Points on a hilly landscape, in no order, each with its height.
A ball rolls from a point to the lowest of its 5 nearest points, and stops where none of them is lower. Distance is the straight distance between rows; heights are no part of it.
Z_420 h=65.7: [115 120 119 150 140 136 137 130 161]
Z_516 h=43.6: [116 112 118 159 131 143 128 123 170]
Z_120 h=61.5: [162  65 105 162 198 120  95 109  73]
Z_712 h=22.6: [138 169 116 149  91 123 120 108 168]
Z_394 h=36.7: [126 123 128 109 165 127 155 178  96]
Z_410 h=65.9: [107 154 145  92 148 113 133 161 110]
Z_161 h=51.8: [154 180 170 114  61 120 140  90 138]
Z_49 h=59.4: [123 183 158  93  99  95 134 100 102]
Z_919 h=48.7: [113 169 141 109 136 108 126 137 128]
Z_99 h=36.4: [136 116 121 105 162 133 158 178  85]
Z_944 h=90.1: [129 185 150 109 107 100 128 111 125]
Z_472 h=90.8: [117  83 104 185  84 174  62 103 179]
Z_781 h=43.7: [124  93 124 151 157 144 148 140 129]
Z_829 h=47.4: [164 179 141 136  50 132 131 100 160]
Z_162 h=33.7: [104 171 147  66 128  94 126 129  89]
Z_661 h=49.7: [124 130 130  69 159 122 150 188  80]
Z_575 h=11.7: [132 163 115 151 108 123 121 114 175]
Z_753 h=45.7: [112 140 134 109 157 123 149 166 115]
Z_27 h=47.0: [112 151 130 126 148 120 136 141 143]
Z_230 h=32.9: [123 165 128 135 125 115 129 118 150]
Z_321 h=49.4: [111 172 144  91 136 100 126 136 111]
Z_966 h=39.4: [123 115 128 126 161 134 157 166 113]
Z_719 h=54.5: [107 149 139 112 148 117 138 152 126]
Z_193 h=17.8: [135  72 125 165 138 158 121 118 147]
Z_47 h=29.7: [108 139 134  24 145 102 136 169  80]
Z_368 h=26.6: [139 103 116 125 167 131 162 166  81]
Z_143 h=33.1: [115  94  99 171 103 158  92 112 178]
Z_563 h=52.2: [154 171 176 111  47 133 142  94 152]
Z_534 h=8.9: [104 153 138  36 140  96 129 150  79]
Z_656 h=65.4: [125 138  85 179  71 144  99 100 179]
Z_521 h=30.4: [122  93 121 159 143 146 132 129 157]
Z_81 h=47.3: [114 106  94 174  91 157  87 101 184]
Z_989 h=45.6: [106 173 149  59 107  87 137 107  78]
Z_803 h=42.0: [111 177 151  75 116  94 130 114  95]
Z_54 h=62.9: [170  64 111 167 191 122  91 107  82]
Z_77 h=34.0: [121 145 108 159 110 133 121 118 175]
Z_34 h=20.6: [164  56 125 169 154 150 118 112 118]
Z_587 h=37.7: [171  56 124 173 150 149 105 106 119]
Z_560 h=4.3: [142  88 117 142 165 135 156 148  85]
Z_111 h=57.0: [109 143 142  70 154 114 138 175  94]
Z_194 h=39.5: [106 152 140  59 148 107 130 165  89]
Z_363 h=29.9: [143  77 117 155 165 138 152 136 101]
Z_671 h=47.8: [134 153  98 166  78 137 112 102 178]
Z_553 h=46.1: [158  69 107 156 175 129 131 122  76]
Z_16 h=52.8: [101 161 148  71 142 100 129 149  99]
Z_855 h=35.5: [147 165 106 164  65 136 117 104 172]
Z_963 h=40.6: [117 172 138 125 130 107 127 125 145]
Z_364 h=74.8: [130  74 115 175  98 173  76 114 175]
Z_554 h=44.1: [151  69 121 158 168 141 140 129  98]
Z_462 h=57.8: [131 165 182  85  54 120 165  80 121]
Z_877 h=56.1: [119 131  92 168  97 144 104 106 184]
Z_637 h=23.0: [150  59 126 168 139 160 115 112 144]
Z_470 h=18.6: [122  84 113 166 118 160 106 110 177]
Z_166 h=57.4: [140 176 168 101  74 109 145  89 118]
Z_351 h=43.0: [122 133 135  87 158 120 149 185  94]
Z_146 h=24.7: [141  68 125 164 150 152 134 125 131]
Z_41 h=1.0: [116 130 111 156 120 135 123 120 172]
Z_186 h=55.9: [114 129 132 135 152 131 146 150 137]

Two balls start at each pair of points below. Name the first point that both come to, or write -.
Z_351, Z_944 | -
Z_462, Z_27 | Z_575
Z_120, Z_143 | Z_193
Z_661, Z_753 | Z_368
Z_81, Z_781 | Z_193
Z_54, Z_966 | -
